Each row is a point on a landscape with many peaks, with its height.
A climber steps from a point to the highest of its 3 nearest points, and stops where none of them is higher. Distance is the straight distance between rows; heights are no part of it.
z_758: [113 138 128 138  88 118 132 137 137 152 129 139 142 110 164 115 132 135
  91 124 127 137 127 166 129 123 104 124 141 110 121 120 136 144 107 158
 123 123 126 155 147 131 127 132 135 123 133 122 116]  height 294
z_479: [125 105 142 135 108 198 122 147 127 116 155  74 168 139 105 164 163 205
  86 110 136 133 110 101  58 139 126 139 167 187 184  50 109  96 163 187
  98 129 145  89 137 143  61  67 135 130 128 100 100]  height 109
z_759: [114 122 132 129 101 158 134 136 163  89 170 168 127 134 142 108 183 179
  36 120 187 113 115 118  95  93 119 148 134 128 156  59 100 109 164 184
  99 135 131 101 142 148  53 124 134  85 214 103  95]  height 261
z_145: [121  95 124 139 119 156 113 134 146  77 150 122 104 116 154 131 192 151
  72 117 169 117 115 115 110  83 115 110 136 149 138  96 103  96 138 155
 115 123 147 133 129 140  77 132 134 120 175 100  98]  height 587
z_885: [132 148 114 114 138 123  70 124 109 135  89 124 115 106 155 114  71  68
 180 130 114 129 140 170 163 115 118 123  84 120  72 161 130 146  89 105
 139 105 112 188 122 108 168 176 138 148 108 151 169]  height 471
z_279: [126 134 109 114  82 171  67 151 120  90 115 113 112 102 177 111 127 109
  97 129 181 118 136 168 129  65 113 106 113 138  87 120 108 120 105 157
 139 105 134 207 145 127 112 156 132 148 165 109 145]  height 552
z_860: [155 136 122  97 166  50 161 109 118 156 113 136 141 140  91 142  59 122
 211 153  85 138 141 106 140 179 135 105 110  95 130 197 162 173 126  84
 155 125 134  95 115  91 183 157 111 130  99 179 143]  height 289
z_974: [121 149 145 133 151  98 179 125 115 170 141 160 136 169  81 122 112 143
 155 123  92 134 127  98 157 168 145 150 114 127 157 131 142 140 147  89
 128 146 128  71 128 139 165  98 107  94 108 137 124]  height 256
z_668: [124 136 126 126  70 120 125 142 135 157 107 100 162 100 159 129 113 143
  95 127 127 145 134 189 100 138 109 126 162 120 130 124 146 148  95 178
 125 129 128 171 158 117 129 131 132 156 112 137 125]  height 255
z_873: [132 151 135 130 205 134 177 143 117 118 130 147 105 185  68 124 136 144
 185 132 110 115 147  57 173 153 188 153 110 153 156 151 125 114 175  58
 149 148 136  51  93 136 134  87 103  93 141 123 136]  height 531
z_62: [147  91 124 144 204 147 133 125 122  74 141 111  72 151  94 162 179 129
 150 127 138 107 122  43 146 115 166 128 129 157 144 136 115  84 159  66
 138 145 146  79  79 135  96 106 130 122 136  98 128]  height 487
z_237: [140 124 115 133 193 111 161 120 132  93 132 141  62 161 101 143 148 114
 168 138 114 114 135  54 184 129 180 129 107 124 138 169 126 112 147  52
 154 138 141  69  75 135 130 125 122 112 145 124 137]  height 425
z_930: [141 138 127 119 183 101 174 129 118 125 132 144 105 170  76 143 115 133
 187 139 104 131 137  70 164 150 173 128 110 126 148 167 138 134 143  59
 159 129 149  71  87 124 149 121 105 114 120 138 134]  height 354
z_691: [109 147 129 144 150  88 140 109 143 149 129 179  96 121 154 104 122  88
 133 126 102 127 129 124 186 112 113 127  93  87  93 165 146 152 124 100
 132 118 112 133 112 138 167 143 131 105 129 143 130]  height 364
z_236: [124 128 138 141 141 116 154 125 125 146 145 136 124 150 101 131 145 141
 127 110 109 140 124 109 148 145 140 135 131 136 157 109 128 121 140 112
 118 132 136  89 126 138 135 106 119 109 116 120 105]  height 537
z_339: [141  90 126 133 159 133 109 125 128 100 138  98  91 130 121 164 165 123
 134 121 129 120 109  96 134 112 137 103 142 144 135 136 116 105 126 101
 133 127 152 118 100 117 110 132 135 143 120 108 114]  height 483
z_392: [100 157 139 148  76 101 150 130 144 167 141 161 154 113 161 109 123 148
  75 130 120 139 128 164 120 144 104 141 151 100 148  99 144 151 128 168
 121 131 112 138 158 148 140 108 134 115 117 136 118]  height 260
z_739: [130  98 118 116 109 178  78 145 128  65 142  86  99 102 164 141 179 128
  87 126 181 104 106 130 105  66 113  91 138 149 109 112  93 100 126 158
 136 115 147 178 129 126  78 145 138 154 159  96 116]  height 446
z_288: [125 133 123 124 130 120  98 123 127 124 113 135  96 112 166 119 126  83
 142 125 125 124 126 151 171  99 116 115 103 117  84 158 123 137 101 112
 131 113 130 164 117 122 150 161 138 135 128 133 137]  height 497
z_127: [149 119 127 105  77 103 145 115 127 169 106  76 193 110 129 145  96 134
 132 138  99 150 138 185  64 178 104 132 171 117 138 133 151 145  94 162
 117 134 124 149 169 107 156 136 123 168  71 167 125]  height 439
z_645: [100 184 157 151 158 132 187 123 130 172 163 210 139 175  84  72 117 135
 146 132 111 118 118  88 177 172 149 175  98 136 151 115 127 130 183  92
 124 157  89  51 130 172 160  70 100  66 119 128 136]  height 280
z_17: [123 113 125 136 116 138 122 132 135 119 141 119 111 116 145 135 164 137
 103 119 136 134 112 135 131 101 120 113 137 134 130 118 118 117 121 136
 122 121 145 141 129 131 107 138 130 130 136 110 105]  height 433
z_462: [152 126 122 105  89 113 106 120 122 159  76  87 186  96 137 130  60 100
 163 141 109 151 143 201  82 168 112 131 145 113 105 151 152 147  70 155
 126 117 107 188 162  98 165 170 128 181  79 165 155]  height 592
z_962: [105 155 134 141  73 127 144 128 153 147 156 170 147 111 158 106 149 168
  53 129 153 132 130 156 118 123 110 147 147 112 151  84 132 144 139 182
 114 129 118 127 161 158 104 112 134 100 158 131 104]  height 232
z_475: [112 123 131 146 107 136 140 133 149 127 156 154 129 127 142 116 171 155
  75 113 142 131 118 125 124 114 124 139 132 130 150  82 117 114 140 154
 113 128 133 112 142 145  95 114 133  96 157 109  99]  height 182
z_60: [138  84 129 142 186 155 119 129 123  84 148  87  95 142  97 176 180 139
 138 121 133 112 112  55 114 121 144 109 147 168 152 111 107  83 151  87
 126 139 149  94  88 126  87  95 139 140 118  92 120]  height 600
z_490: [123 158 146 143 193 149 184 142 122 136 141 174 119 188  71  87 145 137
 164 129 115 115 130  66 186 155 172 171 103 162 155 130 110 106 187  79
 132 158 112  47 118 162 129  72 102  72 149 110 129]  height 463
z_430: [108 157 158 153 157 165 169 133 136 151 158 201 139 174  91  68 153 145
 128 123 134 119 107  84 168 156 154 192 100 159 160  87 106  98 185 111
 107 157  86  57 136 172 113  72 112  55 142 109 117]  height 369
z_30: [131 124 134 128  97 102 153 124 126 171 125 109 156 127 122 145 123 144
 119 121  93 150 130 154 101 162 118 129 152 121 152 116 145 139 115 144
 115 129 131 121 156 119 148 117 123 140  91 145 112]  height 65
z_978: [130  87 139 151 157 183 111 138 124  94 155  86 131 138  94 168 187 176
 104 109 143 123 109  79  81 114 127 124 161 183 167  76 104  81 163 144
 104 134 150  98 108 138  65  77 142 124 126  86 111]  height 312
z_12: [128 107 120 124 100 159  96 142 128 108 127  76 127  99 159 150 152 138
  97 120 145 128 117 155  95 103 124  96 159 140 130 117 119 121 105 164
 133 117 146 171 137 116  94 132 135 157 134 117 109]  height 479
z_876: [122 117 128 133  95 135 131 139 136 137 137 112 142 110 147 134 155 157
  85 117 134 144 121 154 105 119 115 122 155 132 148 105 128 126 116 168
 114 119 135 140 144 131 100 119 134 130 132 121 101]  height 321
z_931: [110 154 121 123  80 146  82 145 130 114 114 148 117 103 184  96 118 103
  98 126 169 126 144 176 145  82 104 123 105 114  75 124 120 132 111 158
 136 113 118 196 150 129 132 158 133 129 165 114 144]  height 509
z_975: [135 123 143 121 137 126 166 134 108 159 134 112 160 177  66 150 119 162
 152 123  96 142 124 109 114 175 144 142 141 155 172 105 134 118 149 112
 117 147 133  77 141 122 141  83 106 125  91 125 112]  height 654
z_822: [125 154 132 124 161  56 151 112 125 176 110 162 132 122 124 125  67  95
 182 135  84 131 134 125 157 162 114 123  97  81 105 186 162 181 118  98
 140 128 117 121 120 113 192 155 121 123 107 170 146]  height 355
z_628: [123 120 116 119  93 153  92 144 123 113 122 105 115 102 166 130 138 117
 103 124 156 128 123 169 129  93 118 105 134 131 103 130 118 126  94 159
 133 111 135 183 138 124 112 149 133 151 142 115 123]  height 625
z_465: [ 99 186 121 142  38 120 106 146 139 165  86 140 194  88 180 107  46 129
  65 148 162 126 175 216  77 138  93 165 157  79 101 115 176 181 106 210
 140 137  92 202 171 147 148 128 136 162 126 145 182]  height 378
z_731: [115 125 129 146 145 111 142 105 153 117 146 180  86 130 143 102 166 102
 105 115 133 126 122 107 176  93 129 136  98 114 104 134 121 120 138 108
 117 132 122 109 116 149 137 140 131  92 159 115 111]  height 415
z_464: [135  87 129 125 124 148 109 137 123 112 138  74 118 115 133 161 166 138
 114 118 132 128 106 128 101 112 128  95 155 147 137 117 112 108 118 135
 126 122 149 139 113 116 100 122 135 159 116 110 109]  height 329
z_144: [140 119 123  99  57 160  95 147 119 134  94  45 177  88 143 144  85 129
 121 136 137 147 145 210  60 145 129 124 173 127 118 125 135 141  72 191
 137 126 133 198 158 105 120 148 136 192  95 148 150]  height 374
z_381: [126 134 154 141 163 178 156 149 113 141 142 141 150 173  73 114 145 166
 145 115 120 127 110  88 142 158 154 170 131 182 173  87 104  87 181 115
 107 153 112  60 144 161 104  58 110  89 128  98 108]  height 228
z_883: [149 131 115 119 214 131 162 137 110  90 125 118  95 173  72 160 138 149
 193 147 117 110 144  41 151 153 192 128 123 146 156 162 124 100 164  46
 160 143 153  64  70 117 116  97 116 123 129 114 141]  height 485
z_156: [149  97 125 103 145 123 101 123 113 118 120  79 119 116 128 162 118 109
 169 133 119 132 111 143 123 129 136  93 148 135 126 158 123 132  92 106
 140 120 139 155 117  99 133 153 136 172  88 133 123]  height 253
z_556: [113 175 103 116  52 175  51 152 106  97 101 131 129 110 165 100  76  93
 102 128 191 133 170 185 134  70 110 132  81 120  70  85 124 132 106 168
 145  90 129 223 155 131 133 160 130 146 166 120 196]  height 472
z_121: [131 168 149 113 181 144 180 145  93 157 121 152 153 196  47 107 105 161
 186 142 103 123 124  80 157 176 172 166 122 170 162 137 124 117 183  82
 137 160 116  49 136 147 144  66  84 101 119 121 129]  height 368
z_997: [122 158 123 127  59 127  97 140 128 164  82 118 186  88 165 117  65 114
 121 137 134 145 153 212  94 146 105 144 145 100  93 132 154 156  81 182
 136 120 105 201 163 117 156 147 134 163 105 148 168]  height 379
z_442: [129 133 112 109  74 179  60 150 101 105 103  79 133  99 164 129 103 108
 123 129 169 130 136 191 111  92 123 104 131 143  93 117 111 125  86 159
 143 103 140 214 144 111 114 156 140 178 125 120 159]  height 469
z_491: [134 110 116 127 147 122 103 125 129 111 126 126  83 123 155 131 148  92
 135 127 125 120 118 128 164  96 130 112 119 125 100 152 113 122 111 101
 134 114 134 147 111 129 133 150 134 142 131 119 118]  height 543
z_679: [135 117 127 126 170  99 143 125 124 125 132 136  89 140 115 145 134 107
 162 129 105 125 130  94 170 126 147 116 116 121 135 160 130 132 125  78
 141 128 142  96  94 127 143 138 120 126 119 133 121]  height 263
z_111: [ 90 172 145 166 121  83 169 100 146 198 153 203 148 126 134  91 104 129
 115 130 103 123 128 129 148 170  96 142 116  84 133 119 158 162 147 124
 112 137  98 104 142 151 185  98 128  98  98 146 134]  height 546
z_938: [135  80 114 129 125 173  98 130 151  32 161 123 100 121 152 121 217 148
  56 123 201  91 106  95  91  50 104  96 125 140 124  90  78  78 160 169
 109 131 136 130 130 135  59 146 141 118 229  89 116]  height 386
z_771: [137 151 141 124 183 110 180 136 105 139 129 148 128 183  56 133 111 149
 187 131  96 127 140  68 160 165 172 144 111 146 161 142 137 122 166  68
 147 144 137  60 107 132 150  96 102 100 124 134 131]  height 442
z_506: [137 112 124 119 111 128 117 133 129 137 122  98 134 108 144 143 130 127
 125 122 119 142 120 156 116 129 122 108 151 132 126 140 129 134  94 140
 125 123 145 156 133 112 130 139 133 150 101 128 113]  height 254
z_446: [142 103 139 119 114 130 152 127 111 152 138  76 163 145  99 159 131 155
 132 119  99 149 120 132  90 165 133 126 166 147 168 101 131 119 128 136
 117 133 140  99 138 120 130  93 123 142  91 131 104]  height 157
z_877: [124 113 148 138 143 203 132 151 114 117 140 101 170 167  81 146 162 186
 124 111 125 130 109  85  92 150 137 156 147 203 185  65  99  78 181 153
  97 143 120  70 136 154  77  48 124 111 126  90 106]  height 55
z_89: [124  84 123 142 144 150 113 122 144  61 151 130  88 126 145 129 209 127
  86 117 166 106 112  92 122  71 126 110 116 148 125 110  96  82 148 132
 115 130 137 121 111 139  89 141 143 112 177  89 106]  height 447
z_649: [133 150 137 118 154  71 185 119 114 164 130 156 142 166  77 131  89 131
 182 136  81 136 137 105 147 180 144 131 112 108 148 156 156 160 144  79
 141 137 132  75 122 118 176 119 107 115 108 160 136]  height 216
z_692: [107 174 126 128  50 128 112 146 151 147 123 150 160  96 183 106  98 151
  52 137 166 130 155 190 105 109  96 144 159  98 116 117 149 166 111 199
 138 134 111 180 165 143 114 132 133 132 152 126 136]  height 562
z_677: [111 122 139 145  92 173 141 144 128 124 154 117 163 140 123 138 161 196
  63 117 143 135 111 118  83 132 128 151 157 162 181  53 112 112 157 185
 103 135 131  94 146 156  69  81 132 106 147 110  92]  height 212
z_263: [136 100 121 139 189 121 138 114 132  82 139 143  61 151 120 141 179 108
 137 128 130 109 124  61 171 100 167 129 109 135 127 152 114  99 151  75
 130 131 138  84  83 142 119 134 127 112 150 114 123]  height 515
z_875: [ 99 138 144 154 106 154 155 127 154 132 167 184 142 145 125  95 174 167
  73 117 148 131 104 112 126 131 130 166 125 142 166  56 112 110 167 154
 104 133 114  88 140 156  92  92 131  71 163 104  99]  height 125
z_405: [ 97 185 127 141  50 131  99 147 141 151  98 157 170  93 182 100  68 129
  68 140 165 130 162 207 107 119  93 148 143  90  96 117 159 168 107 197
 138 130  99 202 163 137 138 133 135 144 141 133 167]  height 461
z_638: [111 143 131 149  94 121 152 125 146 156 147 159 150 123 143 113 146 153
  82 120 129 140 122 148 124 136 110 139 142 117 153  96 132 136 134 158
 111 130 125 124 149 145 123 106 133 104 126 126 105]  height 243
z_118: [119 141 117 116  77 158  97 147 146  88 134 138 111 103 182 107 154 137
  64 131 186 117 130 153 119  62 102 113 121 121 105 110 112 124 127 174
 129 119 130 169 146 137  95 149 132 119 195 104 115]  height 495
z_567: [123 138 119 125 118 114  90 127 120 149  94 131 137 103 157 112  89  85
 158 128 113 137 133 178 143 125 105 122 108 104  83 157 141 152  86 127
 128 114 115 184 133 109 166 161 142 148 108 141 151]  height 530
z_262: [121 114 148 140 128 151 152 140 113 141 143 117 141 159  92 143 151 172
 119 112 116 137 114 108 110 153 138 142 145 166 174  82 120 104 157 131
 106 137 131  84 135 140 110  79 122 115 113 106 104]  height 172
z_343: [155 111 116 119 192 119 137 127 114 102 134 100  92 151  86 169 135 125
 180 150 121 112 126  63 140 137 176 108 133 135 156 159 123 116 138  60
 154 130 157  90  78 110 125 126 125 143 114 121 133]  height 441
z_714: [129 104 136 147 171 161 142 138 126 112 150 124 118 163  84 141 174 158
 127 104 130 129 118  78 131 134 148 146 132 176 164  93 112  85 162 109
 110 143 139  83 113 140  93  83 124 105 127  92 113]  height 137
z_520: [165 136 109  81 153 114  70 106 107 131  88 102 138 111 123 132  34  66
 232 150 112 130 135 167 133 147 133 112 105 114  93 182 135 151  79  89
 146 102 120 176 117  87 162 197 138 175  82 171 161]  height 209
z_496: [150 135 128 105 127  53 159  94 119 184 106 124 177 128  94 131  56 117
 195 148  83 144 146 145  98 190 108 116 133  98 123 177 176 176 115 116
 136 135 107 115 154  92 186 150 109 152  77 186 134]  height 330
z_858: [123 115 126 144 174 105 157 100 150 104 145 181  65 144 136 104 171  90
 121 124 124 120 129  81 196  99 154 141  82 114 108 156 118 121 153  86
 127 136 118  82  86 152 142 148 133  89 168 127 129]  height 353
z_350: [133 142 111 110  70 164  55 138  95 122  85  90 160 103 146 130  60  83
 148 129 150 140 147 206 111 120 128 123 113 127  84 110 123 131  68 155
 136 105 132 223 139 107 137 166 139 184 106 136 190]  height 430
z_881: [128  92 130 152 167 134 145 102 151  71 154 174  75 144 123  99 214 113
  92 114 152 114 127  72 157  88 149 148 100 141 119 112  95  79 173 106
 108 146 118  79 102 150 103 137 138  80 190 100 114]  height 589
z_173: [123 133 132 143 170 104 171 120 131 142 145 156  94 151 106 123 142 114
 148 121 107 132 131  85 174 132 148 136 104 120 140 143 133 130 146  82
 127 134 131  85 103 145 144 117 117  95 132 125 123]  height 281
z_87: [147 112 124 103 107 138  92 132 118 137 102  72 147  98 147 139 100 107
 151 131 125 140 126 183 105 130 125 108 152 128 111 142 129 133  77 141
 130 118 141 185 136  99 132 158 134 177  89 142 132]  height 319
z_785: [161 116 127  93 120  85 131 100 119 165  94  90 178 113 108 132  56 101
 195 149  96 147 143 167  92 182 111 119 142 103 114 177 160 156  92 123
 134 126 109 145 157  91 174 172 122 167  73 180 137]  height 396
z_539: [104 162 141 149 163  85 186 111 140 164 146 196 109 147 105 103 111 110
 148 124  95 123 132  86 183 150 133 148  87  92 133 150 147 156 151  88
 131 140 118  80 105 150 170 111 118  78 127 147 141]  height 211
z_866: [136 129 133 115 144  87 130 122 122 158 117 132 120 126 129 135 102 101
 162 130  98 138 124 135 147 138 129 120 124 107 113 165 144 152  99  99
 139 120 133 132 118 111 165 149 126 136 104 150 128]  height 76
z_616: [117 155 122 121 141  86 107 117 124 169  86 156 134 101 150 110  59  68
 176 125  94 128 133 159 155 141 108 131  90  88  73 181 156 174 102 115
 133 116  99 165 124 118 184 168 129 134 106 166 155]  height 542
z_319: [128  79 125 138 139 160 117 114 156  41 159 152  91 127 147 115 219 140
  66 123 185  96 110  86 106  66 117 119 117 144 119  86  81  68 169 146
 104 136 130 108 121 143  76 142 144 100 220  87 116]  height 340
z_23: [128 148 132 131 120  57 151 101 128 192 102 147 172 113 123 118  68 114
 159 134  79 134 138 158 113 186  92 125 128  83 107 164 173 177 110 127
 123 133 101 132 156 117 197 138 124 138  80 178 141]  height 299
z_760: [103 155 136 145 134  79 155 112 136 176 133 171 126 124 136 116 104 108
 135 124  94 131 127 135 158 149 111 128 108  89 112 151 150 165 120 115
 123 129 113 126 127 130 173 128 125 114 105 151 129]  height 440
z_721: [167 114 120  84 153  86 115 108 116 147 103 108 138 117 113 147  66 101
 204 147 102 136 131 144 124 152 136 105 127 106 118 191 149 156  92  94
 142 117 132 134 123  85 168 175 127 164  84 177 132]  height 274
z_436: [124 121 116 120 114 152  77 131 124  96 120 114  94 111 167 117 144  97
 118 127 148 119 122 155 145  72 123 106 116 134  91 135 107 122 109 129
 134 109 133 182 126 126 122 157 139 147 147 110 131]  height 561
z_197: [121  98 132 148 142 160 141 128 145  92 160 147 107 143 120 119 200 153
  83 110 152 125 115  89 122 108 129 137 126 158 152  76  97  83 166 135
 102 133 139  91 124 153  74 115 136  87 173  91 105]  height 279
z_591: [100 154 145 156 118 108 168 113 138 171 157 180 146 144 117 104 137 142
 110 126 113 135 117 123 151 158 118 154 122 118 151  98 135 140 147 127
 117 140 114  94 141 158 143  98 123  91 118 134 117]  height 349
z_952: [136  71 133 145 142 184  89 132 133  58 157  64 111 107 127 177 195 161
  83 117 165 101  94  81  68  84 109  95 159 171 145  91 103  89 150 159
 125 124 155 139 104 126  48 106 148 147 140  92 124]  height 384
z_932: [116 151 122 125  65 144 103 148 146 123 130 137 134  98 179 109 128 148
  55 128 170 131 136 172 113  86 104 127 143 116 111 114 136 145 116 187
 126 120 127 177 159 138 100 139 127 125 169 115 119]  height 478
z_210: [116 115 140 158 157 136 159 117 146 112 157 175 104 154 113 102 187 128
 106 114 143 129 121  86 163 117 144 154 104 140 141  99 101  96 167 109
 109 137 122  81 109 161 107 115 130  72 162 101 111]  height 324
z_253: [125 148 120 118 163  93 110 117 123 138 106 153  88 120 155 116  87  64
 177 133  99 119 128 130 183 111 126 122  86  99  81 198 137 160 107  93
 137 110 114 148  97 120 171 170 137 129 125 163 149]  height 314
z_530: [134 108 125 110  85 168  89 144 119 122 108  58 144  90 148 147 118 126
 119 130 140 139 122 181  81 122 125 105 160 138 119 125 122 132  82 169
 135 112 140 191 142 110 111 148 134 181 104 133 133]  height 367
z_440: [138 139 109 108  96 148  57 134  96 130  83 100 149  95 145 121  62  75
 174 136 135 139 141 198 128 122 125 121 110 121  82 130 126 137  66 137
 135 104 123 209 138 106 152 175 144 177  98 139 180]  height 409
z_502: [132 129 118 120 174  87 137 117 134 126 124 152  76 134 138 129 118  81
 168 136  98 120 131 101 186 113 152 124  90  99 103 188 135 146 129  74
 142 119 134 112  85 122 161 157 125 123 131 148 137]  height 311
z_874: [158 126 109 103 178  79 141 121 118 126 119 131 101 142 103 151  93 109
 205 156 101 128 132  92 161 151 155 105 110  99 132 202 142 146 117  69
 158 119 142  99  90 101 162 158 122 137 113 163 138]  height 217
z_377: [176 128 101  70 170  80 110 102 113 132 100 117 138 123 109 142  31  96
 252 179 108 127 141 127 124 167 151  97 108 100 114 217 149 170 103  78
 166 104 124 133 107  74 169 196 123 163  90 189 146]  height 199
z_80: [140  73 134 150 166 177  99 128 125  62 157  72 105 120 109 182 198 157
 106 115 153 107  99  68  80  97 119 103 157 176 149  91  96  79 156 129
 121 135 154 118  96 121  57  95 155 144 126  89 126]  height 380
z_709: [134  89 132 132 112 172 118 138 123 109 149  58 144 120 120 173 168 176
  95 109 137 127 104 119  65 125 121 106 175 165 163  81 111 107 137 172
 115 126 155 123 123 121  73  92 138 152 113 109 102]  height 156
z_756: [134 101 123 134 165 127 120 114 133  89 140 136  64 136 140 134 181 100
 124 125 135 120 117  94 163  91 143 119 111 135 113 148 111 106 134  94
 130 126 138 119  98 137 122 148 134 121 152 112 117]  height 652
z_112: [133 114 134 116  71 140 135 138 127 148 127  61 173 115 140 151 130 168
  87 121 117 146 134 173  69 149 119 128 187 134 163 100 137 138 112 189
 119 124 137 147 158 118 111 107 131 163 107 142 110]  height 225
z_593: [118 125 120 129  98 140 103 135 141 103 135 143 104 111 168 112 162 121
  82 127 160 129 123 148 139  80 110 116 116 124 105 120 112 125 120 155
 125 117 131 165 139 135 110 151 136 122 169 107 111]  height 540
z_795: [155 138 131  91 143  55 180  98 108 163 117 134 170 152  66 138  62 139
 202 159  81 137 143 116 111 195 126 115 127 103 145 176 169 169 133  93
 148 132 128  84 141  94 187 139 104 139  85 187 135]  height 293
z_258: [107 149 134 137  63 138 138 138 145 143 156 140 155 121 157 114 147 180
  42 126 155 130 122 154  90 121 116 149 162 122 168  70 132 144 133 193
 114 133 128 123 161 144  83 108 129 111 151 122  97]  height 208
z_283: [113 141 125 135 113 101 131 125 134 161 115 144 133 111 157 121 115 112
 120 122 111 137 128 162 138 133 107 127 127 106 110 145 143 153 106 139
 122 124 121 158 142 123 151 140 129 127 115 138 125]  height 344
z_741: [158 105 135 101 130  88 152 113 115 158 124  94 154 138  91 157  93 132
 174 135  88 148 133 135 107 175 129 113 150 119 146 153 147 144 108 109
 127 134 138 109 139  97 159 135 119 154  81 155 117]  height 46
z_544: [111 157 129 132 122  87 114 116 128 179  87 151 156  94 147 109  57  81
 160 129  92 131 140 180 135 152  95 134 108  91  76 164 163 172  93 133
 129 125  93 178 145 118 185 155 131 138  97 167 157]  height 443
z_694: [105 162 131 150  81  93 133 123 141 184 106 148 175  93 169 111  86 122
 100 132 115 135 145 190 110 153  88 139 144  89 108 132 161 169 110 172
 126 134  99 176 163 127 171 129 133 137 101 156 152]  height 286
z_973: [140  74 126 156 184 162 110 119 135  50 149 106  75 133 116 161 214 133
 104 121 156  97 105  55 116  88 127 113 133 166 137 109  97  68 167 104
 119 140 142 104  91 145  70 116 147 127 150  91 127]  height 460
z_554: [127  78 121 137 133 174  94 131 149  50 157 103  99 116 143 146 205 160
  66 121 176 100 102  93  78  72 110  97 141 156 136  91  92  90 153 167
 121 128 154 139 118 135  52 126 141 132 178  88 111]  height 459
z_276: [137 130 145 127 172 152 161 148  98 138 134 119 144 184  59 138 130 166
 165 122 102 134 126  83 137 166 160 149 131 172 169 110 117 102 168  95
 127 150 131  58 129 134 127  65 103 109 110 107 116]  height 352
z_374: [131 129 125 153 197 120 186 107 148  92 151 191  61 165 112  96 169 106
 140 123 129 114 149  51 202 113 185 162  83 131 119 155 111 100 179  70
 132 145 114  53  80 158 134 127 120  69 175 127 131]  height 269
z_546: [148 140 139 120 201 159 164 151  98 113 128 119 126 183  47 151 132 166
 193 138 112 113 139  61 139 160 175 143 133 172 167 136 122  97 178  65
 142 152 136  58 102 128 115  73 109 117 120 103 128]  height 476
z_508: [107 157 113 128  89 138  78 136 124 128 107 157 115 101 187  93 103  86
 119 130 146 125 147 180 159  90 101 129  93 109  65 139 125 138 105 149
 130 108 115 202 138 128 149 155 137 126 145 122 163]  height 477
z_228: [143 125 121  95  50 136 124 133 139 158  88  54 205  93 144 143  87 133
 118 142 117 152 151 204  46 168 110 145 188 116 125 121 153 144  79 197
 128 132 125 183 178 106 140 142 121 189  85 168 147]  height 403
z_408: [121 151 116 122  92 141  78 140 119 128  95 123 133 102 172 113  93  90
 127 127 142 133 135 185 141 103 110 122 105 120  77 133 128 135  88 147
 136 106 125 203 147 120 144 158 137 147 133 121 158]  height 466
z_344: [163 134 117  89 148  64 126  94 122 160  89 125 161 115 105 127  28  93
 225 156  96 137 143 149 113 181 115 112 114  92 102 204 167 171 104 103
 143 116 103 139 139  89 186 184 113 157  86 193 149]  height 322
z_950: [113 115 133 134  98 160 124 142 145 102 159 121 137 123 137 135 176 186
  47 116 165 122 114 120  84 105 115 132 153 148 163  63 106 112 150 186
 109 129 137 117 139 145  54 107 137 108 172 101  92]  height 362
z_800: [112 136 125 146 111 116 129 122 152 133 141 172 109 114 160  98 159 120
  88 123 141 132 125 138 157 101 109 131 117 110 115 121 122 132 127 138
 119 126 122 134 126 143 128 136 139  96 159 119 106]  height 475
z_345: [144 105 135 125 158 117 140 124 119 132 135 105 115 145  97 158 138 133
 156 121 108 138 119 102 131 139 144 115 140 137 153 137 128 123 124  94
 130 131 151  99 111 116 136 121 123 135 102 121 112]  height 290
z_581: [117 139 126 127  54 137 132 144 139 150 127  98 164 103 165 130 125 169
  62 126 140 136 145 177  80 133 111 136 177 118 148 102 142 148 108 202
 126 124 129 160 167 130 100 118 129 147 128 135 109]  height 234
z_737: [138 112 120 145 208 138 164 122 133  75 139 151  58 169  98 124 178 114
 137 121 137 106 140  41 181 109 182 150  99 154 133 143 109  82 171  64
 139 145 128  65  77 146 108 116 125  91 164 106 136]  height 385
z_499: [ 93 167 141 150 123  75 136 119 136 186 112 176 147 104 156 105  78  94
 141 123  95 121 137 159 146 154  87 128 107  75  88 160 163 175 119 130
 124 131  91 153 136 125 193 134 137 122 104 159 149]  height 576
z_879: [139 129 131 122 140  89 160 119 121 160 128 124 135 141 101 140 113 127
 155 125  93 144 127 126 137 156 127 125 135 111 144 146 143 148 114 101
 129 133 138 104 127 110 159 124 118 129  99 144 117]  height 141
z_387: [127 157 112 113  60 178  54 156 108 103 102 109 131 100 172 113  93 106
 102 134 184 128 144 191 125  75 119 115 108 130  76 110 116 135  90 167
 145 103 137 220 155 124 118 159 134 159 156 114 173]  height 508

Call two points neighbours if one is among the 3 nearest of the other. Go from one point of each pair to the other, from neighbour to neighbour, staying as high as possible. Name the lowest point that can't be avoided.
z_873, z_975 -> z_276
z_692, z_881 -> z_89
z_628, z_462 -> z_997
z_236, z_756 -> z_591
z_499, z_756 -> z_288
z_756, z_628 -> z_491
z_60, z_692 -> z_932
z_60, z_499 -> z_62

For each start below, name the point where the climber stops.
z_112 -> z_628
z_581 -> z_628
z_156 -> z_628
